The views of a scene show one set of named points, each view turned or mirrored, shifted and resized as a whole, with a little noise and some points left out.

Scene 1
View 1
Z_847: [  6.1   7.9   8.7   4.6  -7.6  -1.6   8.1  13.0 -12.2   8.8  18.2   6.0
 -18.9 -14.1  12.2  -1.5 -16.7  -7.0  -9.3  -4.2  -3.0  -0.2  -9.3  14.2
  14.3 -10.8 -16.2  23.9  -4.2  -0.7]
Z_658: [  1.8  -0.8  20.4   3.6  -6.9  -2.7   6.8   2.9 -12.0 -14.1 -16.5  -3.0
  13.6  -9.4   3.2  -0.3   8.0   7.1   3.0   5.2 -12.4 -13.9  -3.7  16.7
   8.1  12.7  -4.0  -4.1   0.8  -2.4]
Z_799: [  9.6   2.2  19.8   2.3  -8.8  -8.5   1.0   0.6  -2.3  -5.6   9.2  -2.0
  15.7  -6.7  26.8   2.4 -20.4  -7.1  -1.1   5.0  -9.5  -4.7  -1.8   2.4
  -4.3  -0.5   0.1   6.4  -3.1  -1.6]
Z_328: [  7.3  -0.7  19.1   5.2   4.0  -9.8  -1.2   4.4  -4.0   1.1 -14.8  -1.6
  18.6 -10.1   4.4  -1.7  -9.7  -5.1  -4.5  10.0  -7.6  -9.3   3.7  -1.8
  -2.4  20.2  -5.2 -10.7   5.8  -2.5]
Z_129: [  8.5   1.4  21.1  -1.6  -7.2  -0.3   4.5  -2.2 -10.9  -9.4  -1.9  -5.3
  12.9  -5.0  15.4  -0.8  -3.9   4.6   3.3   6.6 -13.5  -4.0  -2.8  10.5
   2.1   2.8  -2.6   3.7  -5.2   1.8]
Z_174: [  4.8   2.1   8.2  12.2  -3.4  -4.1  10.3  14.4  -8.5   0.3   2.5   5.3
  -6.4  -8.4   1.1  -3.9  -8.3  -7.9  -7.8  -3.1  -2.6  -3.3  -2.5   4.1
  17.3   3.5 -17.2   9.4   6.3  -2.2]
Z_191: [  7.4  -5.2  17.5   5.4  -1.2  -1.1   0.1   5.4  -7.9   6.1  12.6   5.3
   7.3  -5.0  21.1  -5.3 -18.5  -4.8  -5.3   3.1 -12.6   4.9   0.0  -2.3
   0.4   1.6  -5.6   5.9  -0.2   3.0]
Z_445: [ -2.3  -8.6  13.3  15.2   0.8  -1.8   1.0  13.8 -10.5  -2.8  -2.7   5.2
  11.5  -2.0   9.6  -7.3   0.8  -7.9  -3.1   2.4 -15.8  -5.8   0.1  -0.7
  10.2  17.4   0.1   0.4  11.0   0.7]
Z_187: [  2.8   0.5  16.7   4.5 -10.4   1.1   9.6   6.0 -13.5  -8.6  -1.1   2.4
   0.1 -11.0   6.7  -1.0  -0.1   6.5  -1.6   0.9  -9.8  -7.1  -5.5  18.7
  13.0   0.2 -11.4   7.7  -2.9  -1.4]
Z_172: [  8.1   6.3  15.2   1.2 -14.0   2.1   8.6   2.3 -11.9  -7.4  13.4  -1.4
  -2.4  -6.3  19.4  -0.3  -9.1   1.9   1.1   0.4  -9.4  -1.0  -7.0  14.7
   9.9 -10.1  -8.0  20.1  -8.8   1.0]
Z_958: [  9.7   5.1  14.6   1.1  -4.9  -5.2  12.9   4.7 -10.4  -5.3  -0.2  -2.4
  -0.1  -6.8   5.2   0.7  -4.2  -2.6  -0.7  -2.5  -3.4  -3.5  -6.5   9.4
   9.3  -1.5 -11.2   5.4  -0.2  -0.7]
Z_840: [  4.8  -1.8  14.7   8.4   4.6  -5.5  -1.3   8.5  -7.7   2.5  -4.9  -1.3
  13.9  -2.1  10.1  -5.5  -7.7 -10.5  -3.0   7.2 -11.2  -4.2   2.2  -6.0
   2.6  17.9   0.2  -1.5   8.1   1.6]
Z_513: [  5.7   4.6   7.6  11.0   2.6  -1.8   1.1  14.3  -8.7  12.2   3.0   3.6
  -6.3  -9.5   3.2  -7.1 -15.2 -10.7  -9.9   4.7  -4.2  -1.0   1.2  -1.1
  12.5   9.3 -15.5  11.4   4.8  -0.5]
Z_936: [  1.8  -5.1   9.7  13.1   6.0  -3.2   3.2  13.4 -11.3  -0.6  -4.0  -0.5
   9.8   3.4   6.7  -8.3   2.9 -14.0  -1.0   0.7 -11.6  -3.0  -0.6  -7.2
  10.9  17.8   1.7   1.1  13.5   2.5]
Z_747: [  9.4  -6.9  18.7   3.2  -0.3  -4.8   3.2   2.8  -6.2   0.1  15.3   1.4
  14.6   1.8  28.1  -3.3 -17.2 -10.0  -1.2  -1.0 -13.0   5.5  -1.7  -7.3
  -4.2  -0.4   3.3   3.8   1.3   4.7]
Z_877: [ 12.8   1.5  13.8  -5.1  11.7  -2.5  -1.1   4.9 -13.7  21.0  11.1  -1.9
  -0.6  -0.8  16.7  -6.2 -15.1 -12.2  -3.5   3.3  -9.3   9.1  -3.3  -7.1
  -3.4   2.9   0.2   7.4  -0.6   9.7]
Z_382: [ 12.0   6.4  11.1   2.7   3.3  -8.5   7.1   7.3  -7.1   5.7   7.0  -3.8
   0.6  -0.9  11.1  -2.3 -14.2 -16.9  -3.0  -1.1  -1.6   1.8  -3.1  -6.5
   4.5   1.9  -5.1   8.0   4.4   2.0]
Z_65: [  4.1   3.9  13.2  11.8  -2.1  -2.6  -2.4  10.0  -6.1   2.4  -4.9   0.9
   6.6 -11.3   6.6  -4.8 -14.0  -5.2  -6.9  10.6  -8.3  -7.6   3.1   1.9
   7.8  14.2 -10.8   5.6   3.7  -2.7]
Z_626: [  9.2   8.3   9.1   7.1  -0.3  -6.2  -1.4  11.1  -5.0  11.3  13.9   0.1
  -2.0  -6.6  18.0  -3.8 -25.3 -17.8  -7.8   5.0  -3.4   0.5  -0.9  -5.2
   4.1   2.8  -6.4  17.2   1.5  -0.1]
Z_674: [ 11.8  -7.2  20.7   0.2   6.2  -5.0   5.4  -1.6  -8.3  -3.8  -5.1  -3.9
  22.4   4.4  12.6  -5.0  -5.0  -5.3   2.7   2.4 -11.9   3.2   1.6  -9.8
  -4.0  11.5   1.2 -10.5   4.9   5.1]
View 2
Z_936: [  0.6   9.0  -9.9 -19.5  -4.8   4.0  22.0 -12.7 -23.4  -6.7  -1.5   9.2
   9.5  -2.1   2.7 -14.7   6.1   6.6   2.7  -2.3   5.9   9.1  10.5 -18.6
   5.0   6.1  -9.6   4.1   3.9 -10.9]
Z_658: [ -2.1   2.9 -11.4  -1.3  -2.5  -7.5   8.4  -1.7  -6.1 -16.7 -18.5 -15.7
   6.9  23.0  -5.2  -5.0  13.9 -18.4  11.5   4.7   0.5  18.3  20.1  -9.5
   1.9  11.8  -9.6  -3.0 -12.1 -10.6]
Z_445: [  3.7   9.8 -10.0 -16.1  -1.4   6.7  16.4 -13.0 -18.9  -3.8  -3.1  -4.0
   8.6  -5.4   4.0 -15.0  11.8  -0.1   4.4  -5.3   4.1   9.6  14.8 -11.9
   7.8   8.5 -12.3  -0.3   3.8 -10.2]
Z_674: [  4.5   1.3  -7.1  -9.0   9.4  -3.9   8.1  -7.6  -6.2 -13.8 -12.7  12.3
   8.5   6.0   0.0  -6.5  15.9  27.8  10.4  15.3  -3.7  19.7  18.5 -21.5
   5.9   4.2  -5.0   1.1   8.8  -5.8]
Z_513: [-17.5   0.7 -24.8 -17.2  -9.2  10.0  12.3 -16.1 -23.8  -1.6   3.6  14.2
   1.1 -13.1  -3.1  -6.3   5.7   7.6   5.6  -0.5  13.5  -8.0  18.7   4.1
 -14.2  12.3  -7.6 -16.8  -9.7  -0.3]
Z_174: [-15.7  -0.4 -27.0 -10.3  -8.8  10.9   9.8  -9.4 -20.4   0.4   5.6  11.2
   1.1  -3.9 -12.5 -13.9   6.0 -10.9   7.5  -1.6  14.8  -4.3  22.2  -4.2
 -16.4  12.1  -0.7 -12.3  -4.1  -8.7]
Z_626: [ -8.6  -6.0 -27.6  -4.9  -1.4  12.1   8.5 -11.8 -18.1  -1.9  17.2  21.1
  -7.0 -26.0   6.7   3.2   7.9  18.6   6.8   8.4   9.6 -14.0  11.2  -2.1
 -10.5   9.5  -7.2 -27.6  -6.1   5.1]
Z_799: [  5.4  -7.7 -20.0  10.5  11.7   4.8  -1.1  -1.3   0.5  -7.8   6.4   4.7
  -7.4 -10.2   5.2   5.5  19.1  12.0  12.6  18.6  -1.8   3.9  15.3 -13.2
   1.5   8.9  -5.6 -23.6   1.5   1.4]
Z_328: [ -9.7  -3.7  -4.9 -10.6   4.3   4.2  19.0 -14.5  -9.5 -16.2 -12.4   5.1
   6.7   8.2  -1.6   6.1  16.0  13.1  10.9   6.3  -2.3  22.3  22.1   2.5
  10.6  10.4 -10.5  -3.2  -3.6   2.7]
Z_958: [-11.1  -5.4 -26.4   1.6  -2.1  -1.8   3.0  -1.9  -8.3  -9.7  -1.6   7.1
   0.2   7.6 -10.2  -7.6   7.9  -7.3   8.6  10.1   9.7  -0.3  19.2 -14.7
 -18.4  10.3   0.2 -10.4  -6.8  -8.8]
Z_840: [ -2.1   2.3  -9.0 -14.0   1.0   4.6  17.8 -13.2 -16.0 -10.9  -4.2   8.4
   5.8  -3.1   5.1  -3.0  11.9  15.9   6.7   4.0   0.6  11.6  14.2  -8.6
   8.0   7.4 -11.9  -4.3  -0.5  -2.1]
Z_877: [-10.0  -1.1 -25.4 -11.0   6.9  -5.1   3.4 -16.2 -10.4  -8.3  -2.0  16.3
   1.5 -18.1   9.8  -2.5   8.2  42.0  -1.2  11.7  10.4 -11.6   9.5 -16.8
 -17.8   4.6 -11.8 -10.0  -1.3   0.2]
Z_747: [  8.6  -1.4 -20.8   0.5  14.3   3.3  -2.8  -5.7  -2.9  -2.2   4.8  10.1
  -2.1 -17.7   6.4  -6.9  18.4  28.8   8.0  15.1   1.0   0.7  15.1 -22.7
  -1.9   5.2  -4.9 -13.9  13.7  -3.7]
Z_191: [  0.0   0.5 -23.0  -5.2   9.0   5.2  -4.2 -10.9  -7.3   0.1  -0.2   4.3
  -1.8 -18.0   3.0  -8.5  18.2  22.8   8.2   9.1   4.2  -4.5  20.2  -8.7
  -8.2   9.0  -7.5 -18.0   4.3  -1.6]
Z_187: [ -5.7   2.1 -26.8   1.0  -4.3  -3.7  -3.1  -1.5  -7.2  -6.3  -8.7 -11.4
   0.8   8.0  -8.5 -12.1  11.6 -19.1   9.6   5.4   8.6  -1.0  22.8  -8.4
 -15.6  13.6  -5.0 -14.1 -11.8 -11.6]
Z_847: [-18.6  -5.3 -44.5   2.4  -4.2   5.7  -4.8  -8.1 -12.4   3.2  13.0   4.7
  -8.7 -18.2  -5.2  -8.2   5.6  -7.2   2.4   2.7  21.4 -27.2  16.1  -4.7
 -35.6  12.7  -3.5 -25.7 -11.3  -5.1]
Z_65: [ -8.6   0.8 -15.5 -12.3  -5.9   8.0  12.7 -11.6 -18.7  -7.0  -2.7   4.7
   1.1  -5.0  -0.6  -0.4  12.2   1.8  11.6   2.6   4.1   5.1  20.4   5.9
   1.0  12.9 -10.0 -17.7 -11.5   0.9]
View 3
Z_958: [ -9.9 -11.2  -6.5  11.8  -0.2   2.8  -0.8  10.6 -26.4  25.6  20.5  -2.7
  14.4  -1.4 -14.5   7.3  -5.8  -0.1 -23.9  -5.6  -3.4   1.5 -21.1  -5.5
   8.5   6.5 -19.2 -12.9  18.4   9.6]
Z_847: [ -4.9  -2.5 -21.8  -3.9 -13.0  11.0  -9.6  22.0 -43.0  18.8  17.4  -9.1
   1.1  -9.6   4.5  -2.8 -10.7  13.5  -6.7  -5.4  -8.0  -6.0 -24.4  26.6
  17.0  23.2 -10.3 -16.9  16.0 -13.9]
Z_658: [-11.5  -6.4 -25.9  16.8  -4.2 -12.3  15.8  -7.6 -16.1  30.8  18.5   0.3
  29.2  -9.2 -32.6  18.5  -2.9 -10.7 -39.9  -7.6   0.4   4.1 -14.9 -30.6
  -1.2  -9.6 -10.2 -15.7  11.8  28.3]
Z_877: [-28.9   0.4  15.2  13.5  -4.5   5.3  -3.4  23.9  -6.6  13.2  -9.5   8.3
 -14.2 -11.9  -1.8  16.6 -12.2  10.3 -17.8  -8.5 -28.0   5.3 -26.4  -8.3
   9.3  23.4  -1.4 -11.3  -5.7 -11.5]
Z_328: [-34.0   1.9   3.0   5.2   1.7  -7.4  12.6  -5.0   5.0  19.2  -6.4  -6.0
  21.8  -4.6 -20.5  33.0  -3.0  -9.4 -38.7  -4.4 -17.9  11.7  -9.1 -24.4
   8.3 -19.6  -3.5 -13.8  11.4  10.6]
Z_513: [-21.3   5.5  -0.4  -9.7  -6.4   0.8   3.1   4.6 -32.4  12.7  -1.9  -8.9
  11.8 -10.7  -8.4  16.7 -18.7   5.1 -28.1  -8.6 -22.4   1.6 -18.8   8.7
  17.9   5.8  -7.3  -3.1  15.8 -19.2]
Z_129: [-13.8  -3.9 -20.0  18.7   0.6   4.5   7.1  10.3  -6.3  22.1  19.7  15.9
  10.3  -9.0 -19.4  17.3   0.2  -4.6 -19.3  -6.4  -0.7   4.4 -19.0 -26.5
  -5.6   0.0  -8.9 -17.3   8.2  12.9]
Z_172: [ -2.2  -3.9 -28.9  12.3  -3.4  12.7  -4.0  21.3 -26.2  19.3  30.9  15.6
   3.7  -8.3  -6.3   0.6  -2.5   4.5  -6.0  -6.0   4.4  -3.6 -23.8   0.2
  -2.4  13.6 -12.6 -17.4  14.5  -1.1]
Z_191: [-15.3   4.4  -2.3   8.0  -0.9   5.8  -3.8  23.8  -2.5  17.1  -1.7  10.5
  -0.5 -21.0  -6.8  11.9   0.4   2.2 -13.7  -6.8 -17.3   7.8 -24.1  -3.9
   2.5  -0.1   5.1  -9.9  11.0 -14.0]
Z_382: [-27.5  -4.1  17.8  10.0   3.6   0.2  -4.9  14.9 -14.5  10.5   4.1   3.5
   4.9   2.4  -4.0   7.9  -9.5   2.9 -23.1  -6.4 -17.0   1.9 -21.6   5.3
   8.1   8.6 -14.7  -9.7  10.9  -8.8]
Z_626: [-30.1   8.4   3.8  -2.7  -1.3   6.1  -3.9  16.1 -14.4   2.2  -0.4   5.1
  -0.5  -2.9   5.6  10.0 -10.2   6.0 -13.0  -5.0 -18.6  -0.1 -18.7  18.5
   7.9   5.9  -3.8 -13.3  10.1 -24.8]
Z_445: [-16.7   4.9  -2.6  13.2  -2.7 -23.9   9.8  -0.5 -14.9  17.5  -5.0   5.1
  25.3 -21.7 -29.0   5.0  -6.4  -7.7 -43.4 -12.1 -15.7   6.2 -23.4  -8.0
  -3.0 -10.8   5.0  -1.0   6.6  -5.2]
Z_65: [-24.5   8.6 -11.6  -6.1  -2.8  -3.0  10.0  -2.1 -17.7  12.1   2.5  -2.0
  18.9  -9.6 -14.9  23.3 -11.0  -2.8 -30.5  -6.6 -15.3   4.4 -11.6  -5.0
   8.2  -9.1  -3.5  -9.3  16.3  -7.3]
Z_840: [-31.7   5.3   8.2  10.5   1.8 -13.1   9.1   1.2  -3.2  12.2  -7.4   6.4
  16.2 -10.1 -19.7  19.1  -8.0  -7.0 -37.8  -8.4 -20.5   6.8 -17.2 -13.6
   1.1  -9.3   0.4  -7.3   4.8  -4.2]
Z_936: [-23.0   1.1  14.2  16.5   0.7 -24.3   9.6  -1.0 -18.3  13.7  -7.0   7.0
  22.0 -13.4 -27.8   4.6 -12.7  -6.6 -47.7 -12.9 -19.8   4.5 -25.4  -8.8
  -1.8  -3.4  -3.3   3.5   3.6  -5.6]
Z_747: [-19.7   1.0  10.0  21.7   5.8   1.2  -7.8  28.2  10.3  13.9  -0.6  21.2
  -1.8 -15.7  -6.3   3.5   6.8  -2.2 -12.8  -6.3 -13.3   8.9 -26.9  -5.3
  -7.3  -3.5   3.2 -12.0   6.0 -10.7]
Z_799: [-25.7   2.6 -10.1  13.5   4.9   5.9  -2.4  18.8  10.2  11.2  11.6  16.6
   5.8  -3.6  -3.0   9.7   8.0  -4.4  -8.4  -1.1  -2.6   3.8 -15.6  -2.4
  -6.3 -11.0  -1.5 -23.6  11.6  -2.2]
Z_674: [-24.5  -5.8  20.3  25.0  10.0  -5.6   3.8  12.5  10.3  20.8  -2.5  15.8
   9.3 -10.4 -24.8  20.5   0.3  -8.2 -33.2  -8.8 -16.6  14.0 -22.2 -33.8
  -3.3  -9.1  -6.2  -4.8   7.0   7.6]
Z_187: [  0.4  -5.1 -30.1   8.3  -7.2   0.4   5.3   6.2 -31.5  29.7  24.0  -1.9
  19.4 -14.0 -21.5   7.9  -3.8  -1.0 -24.1  -6.3   0.8   0.8 -20.4 -10.8
   4.4   2.7  -9.8 -13.5  17.8  11.5]
Z_174: [ -8.9  -3.3  -2.6  -3.0  -3.3  -3.5  -0.6   6.2 -38.4  20.5  10.4 -11.6
  20.2  -8.9 -13.6   4.7 -12.9   1.3 -29.5  -7.5 -10.4   0.8 -21.9  11.4
  14.9   1.6 -13.9  -2.4  24.3  -9.3]
View 4
Z_172: [-20.7   6.5   4.6  -0.5  10.7 -10.0   1.5   7.0 -26.0  -7.8  15.2   7.5
  -3.3  -1.9   0.3  -6.0  -2.8 -15.9   1.9   8.5  16.3  -6.6   8.7   3.6
  -2.4 -14.3   6.8  -3.1  16.0   9.7]
Z_658: [ -4.0  -9.6  19.3   4.2  -9.1 -12.8   0.1  19.7   9.6   7.5   1.4   6.3
  -3.0 -10.1   3.6  13.4 -12.5  11.2  -1.7   7.8   0.7 -11.1  18.4   3.4
   9.1 -13.9   8.9   3.1  -3.9   9.6]
Z_958: [-14.0  -0.6   5.8   4.0   7.2  -6.6  -8.0  10.2  -9.8   2.0  -0.6   1.7
   7.1  -3.6   5.6  -4.3  -3.0  -8.3  10.2   8.4   7.0  -7.4  14.8   5.1
   6.6 -18.5   7.9   3.3   4.5   0.3]
Z_513: [ -7.9   1.4   0.6  -5.6  12.8   2.3  -4.3 -18.9 -19.1   4.2 -21.2  -8.4
  10.6   4.8  -2.7  -1.7  -5.5  -5.9   8.7  11.9   1.3   3.6   9.8  11.3
  17.3  -7.3  12.7   2.6   6.2  -3.0]
Z_936: [-11.8 -15.9   5.1   3.2   2.2   0.4  11.4  -7.5   3.6  -1.4 -25.0  -8.5
  11.9  -9.1   3.1   7.4 -19.1   9.7   8.9  23.0 -11.7  -0.7  17.5  11.7
  11.2 -19.7   6.4  -4.7  12.6  -4.2]
Z_445: [ -9.0 -13.1   7.4   0.7  -1.4   0.8  14.0  -6.6   3.8   1.1 -22.3  -2.3
   4.2  -9.5  -1.3  13.6 -15.4   7.3   0.4  17.3 -11.0   1.8  12.9   7.9
   8.4 -18.6   6.4  -3.6  14.4   3.6]
Z_877: [-10.5  13.7 -14.2  18.0  13.5   5.5   9.1 -19.2 -16.8 -14.9  -4.6  -6.7
  21.8   7.6 -10.5   1.2  -5.1   0.8  19.3  21.5  -0.5 -10.4  17.2  17.9
   4.0  -9.9   7.1 -11.1  11.4  -3.6]
Z_847: [ -8.6   6.1  -5.7  -9.6  21.0   0.0 -12.6 -11.7 -36.7  -7.3  -5.4   5.2
   2.7   4.9   0.8  -8.1   6.3 -30.0   5.9   5.3  18.9  -6.6   4.4   6.2
   6.2 -13.4   8.5   0.0  15.4   4.2]
Z_799: [-17.5  15.5  -0.6   9.0   2.8  -8.3  16.8  -1.7  -2.9  -6.4  16.9  -2.8
  11.6  -5.8  -7.5  -1.0   1.4  -7.3   3.4  10.3 -12.0  -0.8  10.4   1.9
  -7.0  -5.0   9.3   4.3  18.2   6.6]
Z_187: [ -9.3  -3.2  12.1  -1.1   2.3  -7.5  -5.7  12.0 -12.2   3.7   0.3   9.9
  -5.6  -4.2   2.2   5.6  -5.5  -6.5  -1.4   4.4  13.2  -6.2  10.6   4.3
   7.6 -17.7   7.3   0.4   4.2  10.4]
Z_747: [-24.2  12.1  -8.8  18.9   5.4   2.6  22.4  -6.7  -5.2 -10.1   4.4  -1.9
  16.0  -4.3 -10.2   1.9  -2.6  -3.3  10.0  17.5 -12.2   1.8  11.1   7.0
  -7.3 -17.9   3.9  -5.1  24.5   2.3]
Z_382: [-17.4   5.1  -5.3   6.2  13.0  -1.2   2.2  -9.3 -10.3  -5.4  -6.4 -10.3
  21.0  -1.8   1.4  -9.0  -3.2  -8.9  18.1  17.3  -5.8  -3.3  15.5   9.1
   5.1 -12.1   9.3   1.4  12.7  -7.9]
Z_328: [ -3.4   4.8   7.5  11.3  -6.5  -4.0   6.9  -1.6  15.4  10.7  -8.1  -8.3
  15.5  -3.6  -6.4  11.2  -6.0  14.2   6.8  11.4 -19.6  -0.5  17.5   7.7
  13.1  -4.1  13.1   8.9  -4.0   0.4]
Z_191: [-16.8  13.7  -5.8  12.7   6.7   5.0  14.6 -11.7 -13.3  -4.3  -2.6   0.3
   9.7   2.2 -11.9   4.9  -1.5  -3.3   6.5  13.0  -4.4   3.7   8.3   8.9
   0.8 -13.7   6.5  -3.7  17.2   5.7]
Z_674: [-20.9   4.6   1.7  26.3  -4.7  -0.5  16.7   6.6  11.5   0.4  -1.5  -5.1
  17.8  -6.3  -5.9   7.9 -12.3  17.4  14.8  20.5 -14.8  -1.3  21.3   9.7
   3.0 -19.4   5.8  -3.2   7.2  -3.3]
Z_626: [-13.8  11.6  -7.5  -2.1  16.6   0.0   6.9 -24.3 -20.3  -7.6  -4.8 -12.3
  16.4   3.1  -5.6  -8.8  -0.4 -13.8  10.7  15.6  -5.7   2.4   8.6   9.7
   4.9  -2.0  11.8   1.6  18.0  -2.5]
Z_129: [-15.5   5.3   9.1  11.7  -1.2 -11.0   8.7  12.1  -3.7  -1.9  15.2   3.7
   1.7  -4.2  -3.5   4.5  -8.8   5.5   3.0  11.7   3.5  -8.5  15.9   5.6
   0.6 -11.2   8.1  -1.6   6.0   9.2]
Z_840: [ -9.0  -2.1   3.3   7.6  -0.8  -1.6  13.0  -9.6   5.6   0.7 -13.0  -9.4
  14.3  -4.8  -4.4   7.7 -11.9  10.8   7.5  18.8 -15.5  -0.5  16.5  10.4
   8.8  -8.4  10.4  -0.2   8.4  -1.2]
View 5
Z_877: [-31.8  -1.5 -22.1  -3.1  24.8   4.8   4.9 -22.6  -8.0   4.5  18.7  12.3
   3.0  -4.2 -11.8 -17.4   5.1  -8.8   4.5 -38.4  -2.9   5.2 -16.3   4.0
  10.1 -25.4   2.8  -6.9   1.6  -6.7]
Z_187: [ 15.9   5.3 -26.8  11.5  -3.8   3.2 -11.6  -0.4   8.9  -3.3  14.1   4.3
  -7.4  19.5  -3.3  -0.3  -3.3  -3.0  12.6   2.0 -18.1  -2.3  23.3 -17.6
   6.1  -7.6  16.5   1.3  -9.9 -16.3]
Z_328: [  0.9  -1.0  -5.2   9.7   5.4 -29.8  -1.7 -13.3  12.2   1.4   6.8  12.6
   2.9  17.6  15.8  18.6 -15.9 -12.6  13.8 -17.8  18.5  12.8  -0.2   0.3
   8.8 -12.3   0.6 -27.6  11.2  -1.9]
Z_958: [  6.9   3.1 -16.2   4.5  -2.0   3.3 -11.2  -6.1   3.3   1.5   4.7   8.9
 -10.7  11.6  -7.5 -11.6  -1.6   3.7   6.6  -1.6  -6.7   6.4   7.6 -19.1
   7.0  -9.4   8.7  -4.8 -10.2 -15.3]
Z_445: [  5.6   1.2 -12.7  -2.4  -1.4 -13.7 -20.1  -6.4   5.5 -12.3  25.3  15.7
  15.4  -3.6  -3.1  22.2  -7.2  -4.6  10.2 -11.1   3.1 -14.0   9.1   9.3
   4.5 -13.1   3.5 -14.1   9.0  -0.3]
Z_129: [  9.3   2.8 -15.6  16.8  15.5  -6.0  -1.2  -1.0  11.3  -2.0   9.0   1.0
   1.1  24.8   3.1  -6.7  -0.2   1.6  11.3 -14.5 -11.4  -2.8   7.3 -15.2
  20.6  -0.7   9.7  -0.5   5.1   2.9]
Z_847: [  1.0   1.8 -46.2  -7.3  -2.5  30.0  -8.3 -14.6  -6.5   8.4  11.0   7.9
 -18.8   3.5 -29.5 -27.9   4.3 -18.5   2.7   0.8 -20.1  -0.2   4.3  -7.6
  -2.3 -29.4  27.5  -2.5 -17.2 -29.1]
Z_840: [ -3.2  -3.7  -8.9  -0.9   8.0 -19.9  -9.5 -10.7   8.2  -2.7  14.9  13.8
  11.1   1.5   1.3  12.8  -6.5 -10.1   7.5 -19.7  12.8   1.0  -3.9   7.0
   8.5 -16.3   0.5 -17.7  12.9   0.8]
Z_626: [ -5.0  -7.5 -29.8 -15.2  12.3   6.8  -2.6 -19.5  -3.8  12.3   5.1  11.3
  -5.5  -3.2 -22.8 -19.9   2.7 -27.1  -3.7 -14.3   3.0   1.5 -18.0   8.8
   6.6 -27.8  17.4 -15.5   6.1  -6.1]
Z_172: [ 16.4   2.5 -33.2   2.1  10.4  20.0  -4.7  -2.5   0.3   3.6   8.1   0.5
  -9.9  15.3 -20.5 -27.1   9.0  -5.5   3.1  -1.1 -27.3 -11.6   5.8 -14.7
  15.7  -7.8  25.5   6.2  -5.5  -5.3]
Z_382: [ -7.9  -3.4 -13.0  -9.0   6.8   1.9  -8.4 -16.9  -3.5   7.2   3.1  14.5
  -4.3  -5.0 -16.3 -17.2   2.3  -4.0  -2.4 -14.9   8.0   7.0 -14.1  -2.2
   7.0 -20.1   5.3 -13.2   0.1  -8.6]
Z_747: [ -1.8   6.7 -13.4  -2.0  22.3   3.4   5.4 -18.4 -12.5  -2.2  12.1  14.5
   5.3   1.4 -11.7 -14.2   2.0  -1.1   5.0 -25.8  -7.2 -11.4 -19.2   6.5
  20.9  -3.7  11.6 -17.8  10.0  19.0]
Z_658: [ 17.6   4.4 -11.3  22.2  -5.2 -18.0 -14.8   4.4  21.6 -10.9  11.2   1.4
   3.9  27.9  14.1  16.0  -9.7   5.8  18.0  -4.5  -1.6  -1.6  25.6 -20.2
  12.3  -3.6   2.4  -5.3   3.3 -10.0]
Z_513: [ -7.4  -8.6 -27.7 -13.6   0.5  -3.4 -10.2 -14.5   1.5   9.8  15.4  16.2
  -6.6  -4.2 -14.7   2.8  -4.2 -27.5   2.1  -5.6   1.3  10.6   1.6   4.9
  -6.1 -29.8  13.8  -9.0  -6.8 -20.4]
Z_936: [ -2.9  -4.3  -4.4  -7.9  -1.0 -16.4 -24.7  -7.1   5.9  -8.5  21.4  17.8
  15.7 -12.5  -6.5  17.7  -2.8   2.2   5.9 -14.2  11.1  -6.3   3.5   7.5
   4.2 -16.0  -5.2  -9.8   8.1  -4.0]
Z_65: [  6.0  -6.7 -22.8  -3.5   3.2 -15.1  -6.7  -9.0  11.6   6.2  11.6  11.1
  -0.6   9.4  -0.9  10.5  -7.9 -27.9   7.7  -6.1   4.9   7.1   4.6   2.9
   3.4 -20.2  12.9 -14.8   5.6  -9.6]
Z_174: [  7.5  -1.5 -21.7 -11.6 -11.7   2.0 -17.9 -10.1  -1.5   4.7  12.3  18.3
 -12.1  -3.3 -17.2   0.5  -4.3 -11.5   3.3   6.4  -3.9   6.6   8.9  -5.3
  -5.9 -18.9  14.3  -8.9 -13.8 -20.7]

In a view up to two points have been moved. Name them for each view, in the order of its rows, or write none.
view 1 -> none
view 2 -> Z_626
view 3 -> none
view 4 -> none
view 5 -> Z_172
